Each row is a point on a landscape with many valleys, with its height.
A ball rolls from a point to the lowest of its 2 nearest points, and stops where none of them is lower. Distance is the straight distance between rows; heights are no part of it.
z_346 height 40.5: |  0.08 |  1.76 |  2.20 |  2.64 | -0.64 |  1.24 |  0.36 | -1.15 | -1.12 | -2.60 |  1.29 | -1.43 | -1.04 | -3.22 | -2.32 |  0.51 |  2.33 |  1.94 |  1.37 |  1.41 |
z_811 height 26.2: | -0.41 | -0.35 | -0.57 |  1.98 | -0.06 |  0.12 |  1.18 |  2.06 | -2.23 | -0.83 | -0.47 | -0.20 | -0.18 | -2.65 | -0.28 | -0.11 | -2.32 | -2.51 | -0.06 |  1.13 |
z_833 height 44.7: |  0.03 | -2.77 | -1.85 |  0.09 | -0.58 | -0.66 |  1.11 | -0.86 |  0.22 | -0.35 |  2.37 | -1.11 | -1.02 | -0.08 | -2.61 | -1.08 | -2.09 | -0.82 | -3.82 |  1.59 |
z_64 height 83.1: |  1.31 |  2.26 | -0.40 |  2.71 | -0.37 | -0.23 | -2.83 | -0.09 |  0.95 | -1.15 | -1.14 | -0.50 |  0.31 |  2.01 |  1.02 | -1.41 |  2.44 |  1.17 |  1.42 | -1.35 |
z_85 height 80.8: |  0.36 |  1.39 |  0.38 |  1.39 |  2.49 |  0.01 | -2.82 | -0.72 |  0.21 |  0.63 | -2.98 | -0.72 |  1.62 | -0.20 |  2.10 |  0.04 |  2.60 |  2.55 |  1.99 | -2.02 |
z_912 height 21.1: | -1.86 | -2.11 | -2.37 | -2.12 |  0.42 |  0.74 |  1.41 |  2.48 | -1.85 | -0.58 | -1.48 |  0.00 |  1.96 | -1.87 |  1.14 |  1.21 | -1.16 | -1.40 | -0.70 |  0.74 |
z_322 height 38.6: | -4.51 | -0.50 |  0.19 | -1.14 |  0.36 | -2.88 | -2.19 |  1.92 | -1.71 | -0.31 |  1.57 | -2.91 | -0.79 | -2.55 | -1.26 |  1.92 |  0.35 | -0.46 |  2.42 |  0.56 |
z_307 height 27.3: | -1.62 |  0.58 | -0.82 |  0.04 | -3.21 | -5.08 |  0.58 |  0.32 | -2.70 | -3.81 |  3.48 |  0.27 | -3.42 | -1.91 | -2.16 |  2.25 | -0.40 |  0.50 |  2.56 |  0.88 |
z_776 height 75.4: | -0.82 | -2.98 |  2.94 | -1.20 |  2.33 | -0.03 | -0.52 |  0.60 |  0.10 | -0.42 | -3.68 | -3.87 |  1.20 |  1.45 |  1.27 |  2.24 |  1.98 |  0.98 |  3.12 |  1.29 |
z_478 height 48.5: | -1.29 | -0.67 |  3.11 |  1.97 |  0.72 | -1.24 |  0.20 | -2.14 | -1.04 | -3.65 |  1.55 | -2.51 | -3.04 | -2.31 | -3.08 | -0.09 |  2.78 |  1.36 |  3.55 |  2.90 |
z_655 height 57.8: |  0.60 | -0.74 | -2.56 | -3.96 |  0.43 |  0.23 |  0.35 |  0.96 |  2.09 |  0.76 | -0.95 |  1.47 |  2.61 |  4.11 |  2.56 | -0.68 | -4.67 | -1.95 | -2.80 | -1.70 |
z_873 height 37.6: |  1.96 |  1.74 | -3.06 |  2.84 | -5.10 | -3.85 |  1.66 | -0.70 | -1.10 | -3.44 |  4.05 |  1.15 | -0.91 |  0.73 | -1.45 | -0.25 | -3.34 | -2.18 | -1.07 |  0.25 |
z_383 height 77.0: | -0.02 |  1.30 |  1.77 |  0.63 |  1.34 |  2.78 |  2.05 | -1.23 | -0.33 | -0.98 | -3.27 | -2.76 |  1.27 | -3.31 |  1.40 |  0.33 |  4.82 |  2.33 |  1.24 | -0.01 |
z_146 height 65.4: | -1.45 |  0.26 | -1.49 |  1.26 |  0.25 |  2.34 | -0.29 | -1.25 | -0.72 | -2.15 |  0.32 |  0.90 |  0.73 |  0.28 | -1.80 |  0.83 | -2.09 |  0.52 | -0.99 |  0.67 |
z_676 height 26.7: | -2.84 | -2.84 | -1.69 | -3.17 | -0.04 | -3.82 |  0.70 |  1.65 |  0.80 | -0.83 |  0.63 | -1.98 |  0.97 | -0.19 |  0.74 |  0.24 | -2.51 | -4.07 |  1.15 | -0.98 |
z_414 height 88.9: |  2.09 |  2.50 |  3.28 |  5.25 | -0.23 |  0.28 | -0.65 | -2.30 | -1.05 | -0.34 | -0.55 | -2.19 | -0.11 | -2.14 | -2.36 | -0.60 |  6.54 |  0.61 |  2.87 |  0.09 |
z_52 height 22.0: | -1.64 | -3.71 |  0.27 | -3.42 |  2.52 | -2.08 | -0.13 |  2.66 |  1.63 |  0.64 | -0.13 | -0.46 |  2.23 |  1.20 |  0.60 |  1.42 | -2.74 | -2.53 | -0.20 | -1.13 |
z_525 height 63.6: |  0.04 | -0.91 |  2.45 |  1.75 | -1.81 |  0.43 |  0.69 | -1.27 |  0.06 | -1.96 | -1.31 | -2.12 | -1.02 |  0.48 | -2.65 |  0.98 |  4.56 |  1.48 |  4.82 |  0.52 |
z_359 height 19.6: | -1.29 | -1.62 |  2.25 | -0.07 |  4.87 |  2.48 | -0.09 |  1.62 |  1.08 |  4.76 | -1.04 |  0.79 |  2.99 |  0.96 |  2.08 | -1.01 |  3.93 |  0.64 | -2.44 | -0.37 |
z_973 height 32.3: | -1.27 |  1.05 |  0.87 |  0.36 | -1.15 | -0.16 | -0.48 | -0.58 | -1.03 | -2.72 |  3.33 | -1.85 | -1.53 | -0.94 | -4.52 |  1.65 |  1.60 |  3.25 | -0.47 |  1.16 |
z_498 height 52.3: |  2.96 |  2.71 |  0.87 |  1.17 | -4.02 |  1.12 |  0.75 | -2.13 | -0.90 | -0.78 |  3.84 |  3.46 | -2.92 | -2.09 | -3.43 |  0.30 | -1.35 |  0.60 | -1.33 |  1.59 |
z_276 height 62.3: |  1.14 |  1.20 |  4.32 | -0.34 | -3.07 | -0.67 |  0.46 | -0.11 |  0.09 | -3.82 |  4.49 | -0.99 | -2.82 | -3.18 | -5.26 |  0.72 |  1.10 |  0.02 |  3.74 |  2.97 |
z_926 height 71.6: |  1.30 |  0.35 |  2.52 | -1.79 |  2.89 |  3.65 |  1.43 | -0.23 |  0.57 |  5.07 | -3.93 |  2.11 |  0.98 |  2.15 |  4.20 | -0.11 |  0.46 |  2.04 | -2.06 |  0.08 |
z_449 height 58.5: | -0.57 | -0.19 |  4.01 |  0.56 | -2.95 | -2.59 |  0.73 | -1.21 | -1.73 | -5.23 |  2.78 | -2.65 | -4.56 | -1.86 | -3.09 |  1.02 |  0.52 |  0.19 |  3.83 |  3.62 |
z_9 height 44.3: | -0.44 | -2.84 |  0.98 |  0.67 |  2.02 | -2.23 | -0.32 | -0.15 |  1.85 | -0.82 |  2.36 | -4.03 | -1.31 |  0.55 | -0.46 | -1.05 |  0.14 | -0.25 | -0.15 |  1.43 |
z_47 height 23.6: | -1.74 | -0.77 |  2.16 |  0.72 |  3.34 |  1.02 | -0.72 |  0.03 |  0.41 |  2.98 | -1.03 | -0.73 |  0.42 | -1.19 | -0.01 |  0.30 |  3.67 |  0.56 | -0.28 | -0.46 |
z_214 height 86.1: |  1.05 |  1.96 | -0.80 | -0.48 | -3.32 |  3.72 | -0.10 | -2.23 | -0.04 |  2.05 |  0.05 |  1.86 |  0.10 |  0.63 |  3.07 | -3.74 | -1.76 | -0.25 | -2.03 | -0.70 |
z_138 height 57.5: |  1.22 |  2.73 | -1.07 |  1.04 |  1.28 |  3.42 |  0.75 | -1.83 | -0.46 |  0.69 | -1.25 |  2.08 | -0.88 |  2.13 | -0.09 | -2.23 | -4.37 | -0.73 | -1.87 |  0.69 |
z_235 height 58.2: | -0.83 | -0.23 |  1.36 | -3.57 |  2.25 |  0.16 | -0.96 |  4.51 |  0.19 |  3.88 | -0.36 |  1.42 |  4.23 |  2.60 |  3.68 |  1.08 |  1.75 |  0.97 | -2.24 | -0.13 |
z_119 height 43.7: |  2.19 |  1.89 | -2.20 | -0.32 | -2.48 | -0.59 | -1.10 | -1.35 |  0.77 | -0.59 |  3.17 |  0.57 | -1.63 | -1.39 |  0.63 | -0.68 | -3.21 | -0.67 | -1.79 | -0.36 |
z_394 height 71.5: | -0.63 | -0.34 | -0.58 |  0.83 | -4.55 | -1.35 | -0.73 |  0.17 | -0.14 | -0.64 |  3.36 | -0.57 | -1.45 | -0.12 | -4.71 |  0.85 | -1.78 | -3.62 |  0.68 | -0.03 |
z_527 height 79.6: | -0.46 | -1.10 |  0.32 | -0.75 | -0.78 |  2.30 |  1.05 | -0.22 |  0.95 | -0.95 | -1.80 | -1.50 |  2.43 | -2.10 |  1.18 | -1.88 |  4.14 |  1.86 |  0.53 |  0.30 |
z_48 height 51.5: |  0.27 |  0.15 | -0.35 | -1.45 |  0.07 | -0.30 | -0.64 |  3.34 |  0.55 | -0.69 |  1.85 | -2.88 |  0.91 | -0.14 |  0.46 |  0.79 | -1.49 | -0.66 |  0.57 | -0.40 |
z_782 height 33.2: | -0.29 | -2.03 |  0.01 |  1.84 |  0.05 |  0.26 |  0.96 | -0.02 |  1.08 |  2.07 |  1.30 | -0.55 | -2.59 | -2.26 | -1.59 | -2.22 |  1.14 | -0.70 |  0.51 |  0.09 |
z_790 height 54.3: |  0.84 | -0.23 |  1.59 |  1.21 |  1.40 |  0.26 | -0.20 | -4.75 |  0.67 | -0.65 | -2.42 | -2.52 | -2.37 | -2.28 | -0.77 |  1.96 |  4.48 |  3.51 |  2.36 |  0.26 |
z_971 height 82.5: | -0.21 |  0.79 | -0.82 | -0.62 | -1.33 |  5.00 |  1.92 | -1.38 |  0.27 |  0.60 | -3.08 |  0.90 |  1.18 | -0.71 |  1.12 | -1.89 |  1.24 |  0.62 | -0.26 | -0.01 |
z_142 height 79.2: | -0.60 |  0.25 |  0.73 |  0.61 |  5.30 | -0.51 | -1.81 |  1.35 |  0.92 |  1.42 | -3.83 | -1.23 |  0.71 |  2.26 |  1.93 |  2.06 |  3.35 |  2.20 |  2.64 | -1.92 |
z_39 height 69.0: | -0.77 | -1.81 | -0.32 |  1.13 |  0.52 | -0.34 | -0.27 |  0.24 | -0.30 | -2.05 | -1.24 | -1.84 | -1.15 |  0.84 | -1.00 | -0.30 |  2.01 |  0.38 |  2.81 | -0.25 |
z_431 height 40.9: |  2.28 |  1.24 | -2.18 |  3.82 | -3.17 | -0.24 |  0.03 |  0.88 | -1.39 | -2.08 |  1.67 |  1.42 | -1.01 | -0.55 | -2.06 |  0.43 | -2.95 | -2.72 | -1.46 |  1.06 |
z_205 height 30.5: | -1.93 | -1.54 | -0.71 | -2.00 |  3.09 | -1.34 |  0.63 |  3.54 | -0.14 |  2.31 | -2.94 |  1.83 |  3.16 | -0.67 |  3.21 |  0.11 |  2.77 | -1.27 |  1.73 | -1.53 |
z_409 height 14.6: | -0.26 | -1.74 |  0.21 | -1.88 |  2.21 |  2.78 |  0.50 |  2.55 |  0.80 |  3.42 | -0.03 | -0.89 |  2.37 |  2.55 |  1.27 | -2.62 |  1.88 |  0.54 | -1.91 | -1.57 |
z_199 height 61.4: |  1.51 |  1.50 | -1.40 |  1.66 | -3.58 | -0.25 |  1.20 | -2.50 | -1.20 | -0.06 |  3.16 |  3.48 | -2.42 |  1.21 | -5.36 | -0.50 | -3.28 | -1.49 | -2.09 |  0.95 |
z_155 height 48.3: | -1.44 |  0.82 | -0.93 |  0.06 | -0.41 | -0.30 | -2.47 | -2.06 | -1.04 |  0.17 |  0.10 | -1.14 | -2.69 | -0.25 |  0.31 |  3.44 | -1.60 |  0.99 | -0.52 |  0.07 |
z_830 height 45.7: | -1.63 | -0.92 | -0.40 | -0.83 | -0.91 | -1.75 | -0.80 |  0.95 | -1.22 | -0.60 | -0.80 | -1.06 | -1.24 | -0.85 | -1.20 |  3.91 | -3.20 | -0.91 | -0.32 | -0.09 |
z_503 height 40.1: |  2.06 |  1.64 |  0.79 |  2.57 | -3.84 | -2.20 |  0.72 | -1.69 | -0.61 | -3.53 |  5.20 |  4.52 | -2.42 | -1.44 | -5.69 |  0.60 | -0.94 |  0.24 | -1.22 |  2.40 |
z_831 height 73.0: | -1.04 |  1.91 |  1.40 | -2.77 |  3.93 |  4.40 |  0.95 |  0.12 | -0.01 |  7.16 | -3.92 |  4.77 |  2.67 |  4.18 |  4.18 | -0.70 |  0.84 |  1.58 | -2.39 | -0.04 |
z_127 height 83.7: |  1.61 |  1.68 |  4.27 |  3.40 | -0.29 | -0.38 |  1.78 | -6.00 | -0.50 | -0.94 | -2.53 | -3.20 |  0.61 | -1.92 | -1.60 |  0.88 |  7.54 |  1.58 |  1.76 |  0.77 |
z_534 height 70.2: |  0.33 | -0.60 | -0.25 | -2.04 |  1.97 |  3.49 |  0.93 | -0.71 | -0.82 |  2.72 | -3.62 |  1.89 |  0.90 |  3.46 |  2.95 |  0.81 | -2.60 |  1.54 | -2.38 | -0.22 |
z_105 height 75.6: |  0.38 |  1.26 | -2.69 | -2.50 |  1.34 |  2.55 |  2.49 |  1.69 |  0.20 |  3.66 | -3.13 |  3.48 |  2.46 |  3.65 |  3.17 | -3.69 | -1.92 | -0.52 | -2.14 | -1.77 |
z_521 height 47.7: |  1.98 |  1.30 | -0.39 | -1.50 | -0.81 |  0.59 | -1.74 |  0.69 |  1.21 | -0.52 |  0.91 | -1.63 |  0.03 | -1.37 |  2.47 | -1.45 | -1.98 | -0.04 | -0.39 | -1.30 |
z_44 height 55.0: | -0.16 |  0.79 | -2.47 | -1.73 | -0.79 | -0.56 | -0.51 |  0.36 |  1.13 |  0.21 |  1.75 |  0.17 |  1.60 |  3.61 |  0.43 |  0.02 | -4.47 | -2.79 | -1.49 | -2.85 |
z_770 height 31.9: | -0.48 | -2.41 | -2.30 | -1.72 | -2.73 | -2.83 |  1.52 |  1.21 |  0.19 | -0.24 |  0.08 | -0.15 |  1.58 | -0.31 |  0.12 |  0.76 | -3.72 | -5.33 | -1.07 | -0.89 |
z_638 height 47.6: |  2.78 |  0.47 |  3.26 |  0.09 | -4.31 | -3.36 | -0.33 | -0.92 |  2.07 | -3.36 |  6.07 |  0.24 | -3.58 | -1.59 | -4.67 |  0.33 | -1.19 |  0.81 |  2.47 |  1.92 |
z_698 height 34.4: | -2.85 | -0.18 | -2.64 | -0.40 | -1.29 | -3.13 | -1.95 |  0.41 | -1.25 | -1.69 |  2.73 | -1.29 | -2.26 | -2.60 | -1.60 |  1.67 |  1.01 |  0.83 |  0.75 |  0.11 |
z_282 height 73.1: |  1.25 |  0.18 |  2.04 | -0.89 |  4.56 |  3.44 |  0.83 | -1.01 |  1.65 |  2.59 | -4.87 |  1.00 |  2.50 |  1.78 |  3.09 |  0.35 |  3.14 |  3.14 | -0.57 | -1.63 |
z_415 height 25.3: |  1.43 |  2.31 |  1.07 |  3.17 | -2.13 | -1.54 | -0.10 | -1.94 | -0.68 | -5.06 |  2.08 |  2.14 | -3.05 | -1.44 | -4.66 |  1.37 | -0.02 |  1.92 |  0.68 |  2.32 |
z_858 height 24.6: | -1.79 |  0.63 | -0.95 |  0.45 |  1.86 |  1.89 | -0.61 |  1.41 | -1.76 |  1.29 | -2.56 |  1.12 |  2.68 | -0.98 |  1.16 |  1.12 | -1.18 | -0.74 | -0.62 | -0.12 |
z_16 height 25.5: |  3.14 |  0.80 | -1.02 |  2.78 | -4.92 | -5.35 |  0.66 |  1.52 | -0.49 | -3.75 |  5.57 |  1.87 | -1.82 | -0.34 | -2.52 | -0.29 | -1.00 | -1.54 |  0.90 |  0.94 |
z_561 height 33.5: |  0.52 |  0.76 | -0.73 | -1.28 |  2.55 |  1.81 |  1.41 |  2.59 | -1.10 |  3.76 | -4.33 |  2.55 |  2.66 | -0.55 |  4.61 | -0.93 |  1.61 |  0.00 |  0.36 | -1.61 |
z_477 height 39.1: |  0.08 |  1.66 | -2.07 |  1.44 | -2.77 | -1.53 | -2.83 | -0.71 | -0.21 | -1.64 |  3.29 |  0.52 | -2.63 | -1.89 | -1.46 |  0.27 | -0.29 |  1.29 | -0.67 |  0.18 |
z_129 height 64.7: |  0.88 |  0.30 | -0.89 |  1.31 | -3.19 |  0.31 | -1.69 |  1.92 |  1.10 | -1.16 |  3.15 | -0.89 |  0.05 |  2.58 | -2.31 | -0.60 | -1.57 | -2.81 |  0.53 | -1.84 |
z_658 height 77.6: | -0.66 | -2.53 |  3.57 |  0.00 |  5.92 | -0.71 | -0.73 |  0.39 |  0.84 |  1.59 | -3.72 | -2.18 |  1.90 |  1.34 |  1.38 |  1.67 |  5.00 |  1.88 |  2.53 |  0.47 |
z_798 height 28.3: | -0.36 |  2.56 | -0.24 |  2.53 |  1.11 |  2.94 |  0.08 | -0.24 | -2.98 | -0.07 | -3.70 |  1.70 |  1.02 | -2.53 |  0.40 |  0.60 |  1.36 |  0.99 |  0.85 | -0.96 |
z_254 height 42.5: | -2.79 | -2.33 |  0.09 | -1.37 | -0.08 | -1.64 | -1.86 |  0.62 | -0.18 |  1.16 | -1.16 | -0.24 | -0.66 | -1.74 | -0.16 |  2.07 | -0.07 | -0.44 |  2.40 | -1.41 |
z_564 height 33.4: |  1.41 |  0.95 |  0.19 |  3.27 | -3.39 | -0.25 |  0.63 |  1.13 | -1.79 | -2.18 |  2.41 | -0.22 | -1.12 | -4.08 | -0.75 |  0.26 | -1.70 | -1.59 |  0.24 |  2.86 |
z_734 height 56.3: | -0.16 |  1.92 |  4.52 |  1.91 |  0.32 | -0.95 |  1.04 | -3.56 | -0.76 | -3.80 |  2.88 | -2.62 | -4.16 | -6.11 | -1.57 |  0.20 |  2.35 |  2.58 |  3.51 |  3.92 |
z_898 height 59.5: | -0.43 | -0.54 | -1.55 | -4.47 |  1.72 | -0.01 | -0.94 |  2.20 |  1.50 |  2.54 | -1.38 |  3.67 |  3.71 |  3.85 |  4.82 | -0.88 | -2.27 |  0.25 | -2.88 | -1.07 |
z_184 height 25.2: | -0.23 | -4.79 |  1.58 | -4.58 |  3.76 | -2.61 |  0.57 |  3.83 |  1.23 |  2.76 | -0.88 |  1.09 |  2.01 |  3.66 |  2.07 |  3.17 | -2.03 | -1.92 |  0.10 |  0.14 |
z_465 height 84.3: | -0.66 |  3.03 | -0.28 | -1.59 | -0.78 |  4.19 | -0.25 | -1.25 | -0.34 |  3.80 | -3.65 |  2.96 | -0.11 | -0.24 |  3.28 | -2.02 | -0.22 | -0.09 | -0.95 | -0.28 |
z_721 height 61.5: |  1.00 |  1.89 | -1.76 |  0.89 | -3.11 |  2.80 |  0.04 | -2.43 | -0.52 | -1.75 |  0.26 |  2.62 | -0.32 |  1.29 | -1.49 | -1.59 | -2.66 |  0.07 | -1.45 |  0.24 |
z_24 height 74.7: |  0.91 |  0.76 |  3.09 | -1.14 |  3.24 |  2.41 |  1.23 | -0.24 |  0.61 |  1.93 | -4.12 | -2.99 |  2.85 | -0.42 |  2.38 |  1.17 |  4.55 |  2.96 |  0.02 | -1.42 |
z_605 height 20.4: | -0.74 | -0.20 | -1.51 |  0.05 |  2.75 |  0.83 |  0.31 |  0.50 |  1.38 |  1.44 |  0.01 |  0.15 |  0.79 |  0.91 |  0.82 | -4.44 |  2.53 | -0.03 | -1.58 | -1.69 |
z_502 height 74.2: | -1.41 |  2.47 | -1.57 | -3.11 |  2.82 |  3.15 |  0.70 |  0.10 |  0.03 |  5.09 | -2.81 |  5.03 |  2.03 |  5.65 |  4.03 | -2.12 | -2.18 |  1.00 | -2.51 | -0.41 |
z_59 height 60.2: |  0.08 |  0.26 |  0.22 | -4.72 |  3.05 |  0.35 | -1.05 |  2.41 |  1.17 |  4.74 |  0.14 |  4.65 |  3.95 |  5.90 |  5.30 | -0.14 |  1.03 |  0.73 | -3.11 | -1.34 |
z_63 height 49.6: |  1.61 | -2.07 | -2.76 |  1.69 |  0.25 |  0.60 |  0.60 | -0.70 |  1.08 |  0.38 | -0.87 | -0.84 | -0.71 |  2.51 | -0.28 | -1.99 | -2.62 | -1.70 | -2.70 |  0.05 |
z_382 height 65.5: |  2.22 |  0.92 | -3.50 |  1.66 | -3.83 | -0.24 |  1.10 | -3.19 |  0.34 | -0.97 |  0.43 |  3.20 | -1.08 |  2.55 | -2.28 | -1.65 | -4.16 | -2.12 | -2.37 | -0.43 |
z_412 height 27.7: | -0.19 | -0.16 |  0.31 |  0.87 |  1.13 |  0.54 | -1.00 |  0.23 | -0.60 |  3.74 | -0.69 | -0.62 | -1.80 | -1.09 | -0.60 | -0.18 |  0.04 |  0.42 | -0.57 | -1.22 |
z_744 height 9.2: |  4.08 |  1.13 |  0.26 |  3.49 | -3.17 | -2.96 | -0.10 | -0.04 | -1.83 | -3.74 |  3.66 | -0.26 | -1.91 |  0.04 | -2.78 |  0.61 | -0.06 |  0.61 |  0.67 |  2.63 |
z_159 height 24.4: | -0.95 | -0.60 | -2.51 | -0.34 |  1.85 | -1.67 | -0.25 |  2.11 |  1.08 |  2.58 | -0.40 |  1.73 |  1.14 | -0.45 |  1.43 | -1.50 | -1.77 | -2.91 | -0.78 | -1.57 |
z_286 height 53.4: |  1.69 |  0.69 | -1.71 |  0.94 |  0.78 |  0.32 |  1.43 |  0.32 | -0.36 |  2.17 |  0.38 |  0.74 |  0.23 |  1.55 |  0.38 | -2.17 | -5.18 | -3.07 | -3.64 | -0.48 |
z_136 height 68.3: | -0.63 | -1.11 | -0.97 | -2.01 |  1.10 |  1.80 |  0.18 |  0.55 | -0.26 | -0.61 | -1.30 |  0.71 |  1.04 |  2.30 |  0.05 |  1.81 | -3.43 |  0.44 | -2.86 |  0.50 |
z_277 height 58.1: | -1.63 | -1.10 |  2.33 |  1.53 | -0.54 | -0.93 | -0.06 | -3.54 |  0.00 | -2.34 | -1.44 | -3.61 | -0.45 | -1.52 |  0.06 |  1.04 |  6.08 |  1.71 |  3.10 |  1.79 |
z_198 height 23.4: |  1.16 |  0.50 | -0.23 | -0.72 | -2.64 |  2.02 | -0.23 | -0.91 | -0.42 | -3.02 |  2.47 | -1.29 | -1.46 | -0.20 | -1.07 |  0.14 |  0.42 |  3.78 | -0.12 | -0.55 |
z_519 height 27.8: | -1.64 | -1.37 | -1.56 | -1.46 |  3.52 | -2.42 | -1.50 |  3.95 |  0.38 |  2.56 | -2.26 |  3.64 |  3.71 |  0.42 |  4.22 |  0.25 | -0.90 | -2.30 |  0.02 | -1.45 |
z_261 height 72.5: | -0.05 | -2.31 |  0.28 | -0.79 |  1.70 |  0.48 |  0.50 |  1.48 |  0.41 | -0.01 | -2.30 | -1.10 |  0.58 |  2.73 |  0.52 |  0.77 | -0.28 |  1.59 |  2.06 | -1.02 |
z_11 height 25.7: | -2.27 | -3.70 | -0.27 | -1.60 |  3.52 | -3.43 | -0.56 |  3.54 |  1.36 |  0.23 | -1.61 | -1.82 |  1.95 |  1.72 |  2.12 |  0.51 |  1.03 | -0.96 |  0.63 |  0.11 |
z_437 height 59.4: | -0.12 |  0.48 | -0.76 | -0.78 | -1.05 |  1.52 | -1.70 |  0.27 |  1.83 |  0.56 | -0.02 | -0.63 |  0.17 |  2.22 | -1.65 | -0.94 | -2.23 | -2.11 |  1.03 | -3.04 |
z_837 height 28.4: | -1.34 | -1.01 | -4.37 |  0.88 |  0.49 | -2.31 |  0.15 |  0.49 |  0.32 |  0.29 |  0.12 |  1.89 |  1.59 | -1.40 | -0.18 | -1.18 | -4.11 | -4.46 | -2.30 | -1.53 |
z_940 height 17.5: |  0.87 | -0.31 |  0.45 |  0.48 | -3.52 | -3.71 | -1.17 | -1.09 | -0.04 | -3.16 |  1.98 | -1.36 | -5.24 | -3.11 |  0.36 |  0.21 |  1.13 |  1.74 |  3.23 |  2.12 |
z_191 height 39.2: | -2.07 | -3.93 | -0.59 |  0.88 |  1.52 | -0.55 |  0.11 |  0.91 |  1.30 |  0.87 |  0.98 | -1.60 | -0.12 | -0.35 | -0.75 | -1.63 |  0.11 | -2.29 | -1.45 |  0.80 |
z_183 height 55.3: | -0.75 | -1.02 |  0.81 | -2.42 |  0.72 |  0.27 | -0.58 |  4.71 |  0.20 |  0.42 |  0.07 | -1.90 |  2.96 |  0.23 |  2.97 |  0.35 |  1.65 |  0.80 | -0.51 | -0.31 |
z_33 height 20.1: | -1.87 |  0.16 | -3.24 |  0.43 |  0.55 |  1.80 | -0.57 |  0.15 | -0.33 |  2.37 | -0.27 |  2.44 |  0.86 |  1.32 |  1.32 | -3.37 |  0.03 | -1.89 | -1.87 | -2.17 |
z_458 height 79.7: |  2.24 |  2.05 |  3.29 |  0.35 |  0.75 |  1.99 |  1.88 | -5.42 | -0.01 |  0.76 | -3.73 | -2.26 |  1.18 | -2.69 |  0.45 |  1.03 |  6.22 |  2.94 |  0.51 | -1.42 |
z_21 height 50.8: |  0.68 |  0.34 | -3.01 | -0.72 | -1.17 | -1.25 |  1.16 | -1.14 |  0.11 | -2.11 |  2.09 | -0.15 |  0.95 |  1.94 | -1.48 |  0.72 | -5.61 | -1.45 | -3.40 | -0.59 |
z_660 height 25.4: |  0.85 | -0.84 |  0.42 | -0.69 | -1.77 | -1.19 |  0.97 |  0.23 |  0.77 | -1.87 |  2.08 | -2.48 | -3.03 | -2.61 | -0.28 | -0.31 | -0.63 |  0.68 |  2.58 |  0.28 |
z_206 height 34.7: |  1.71 |  0.00 |  1.54 |  0.85 | -3.01 | -1.84 | -0.44 | -0.86 |  1.78 | -2.26 |  4.98 | -0.72 | -2.93 | -2.60 | -1.16 | -0.70 | -2.32 | -0.44 |  1.29 |  1.19 |
z_34 height 51.1: | -0.09 |  1.85 |  0.84 |  0.33 | -0.05 |  1.23 | -1.77 | -3.79 | -0.28 |  0.00 | -1.51 | -0.94 | -1.73 | -0.90 | -0.02 |  1.59 |  1.37 |  2.78 |  0.74 | -0.38 |

For each start below, name the point where the ball stops.
z_658 -> z_698
z_138 -> z_409
z_64 -> z_698
z_59 -> z_698
z_21 -> z_409
z_9 -> z_409
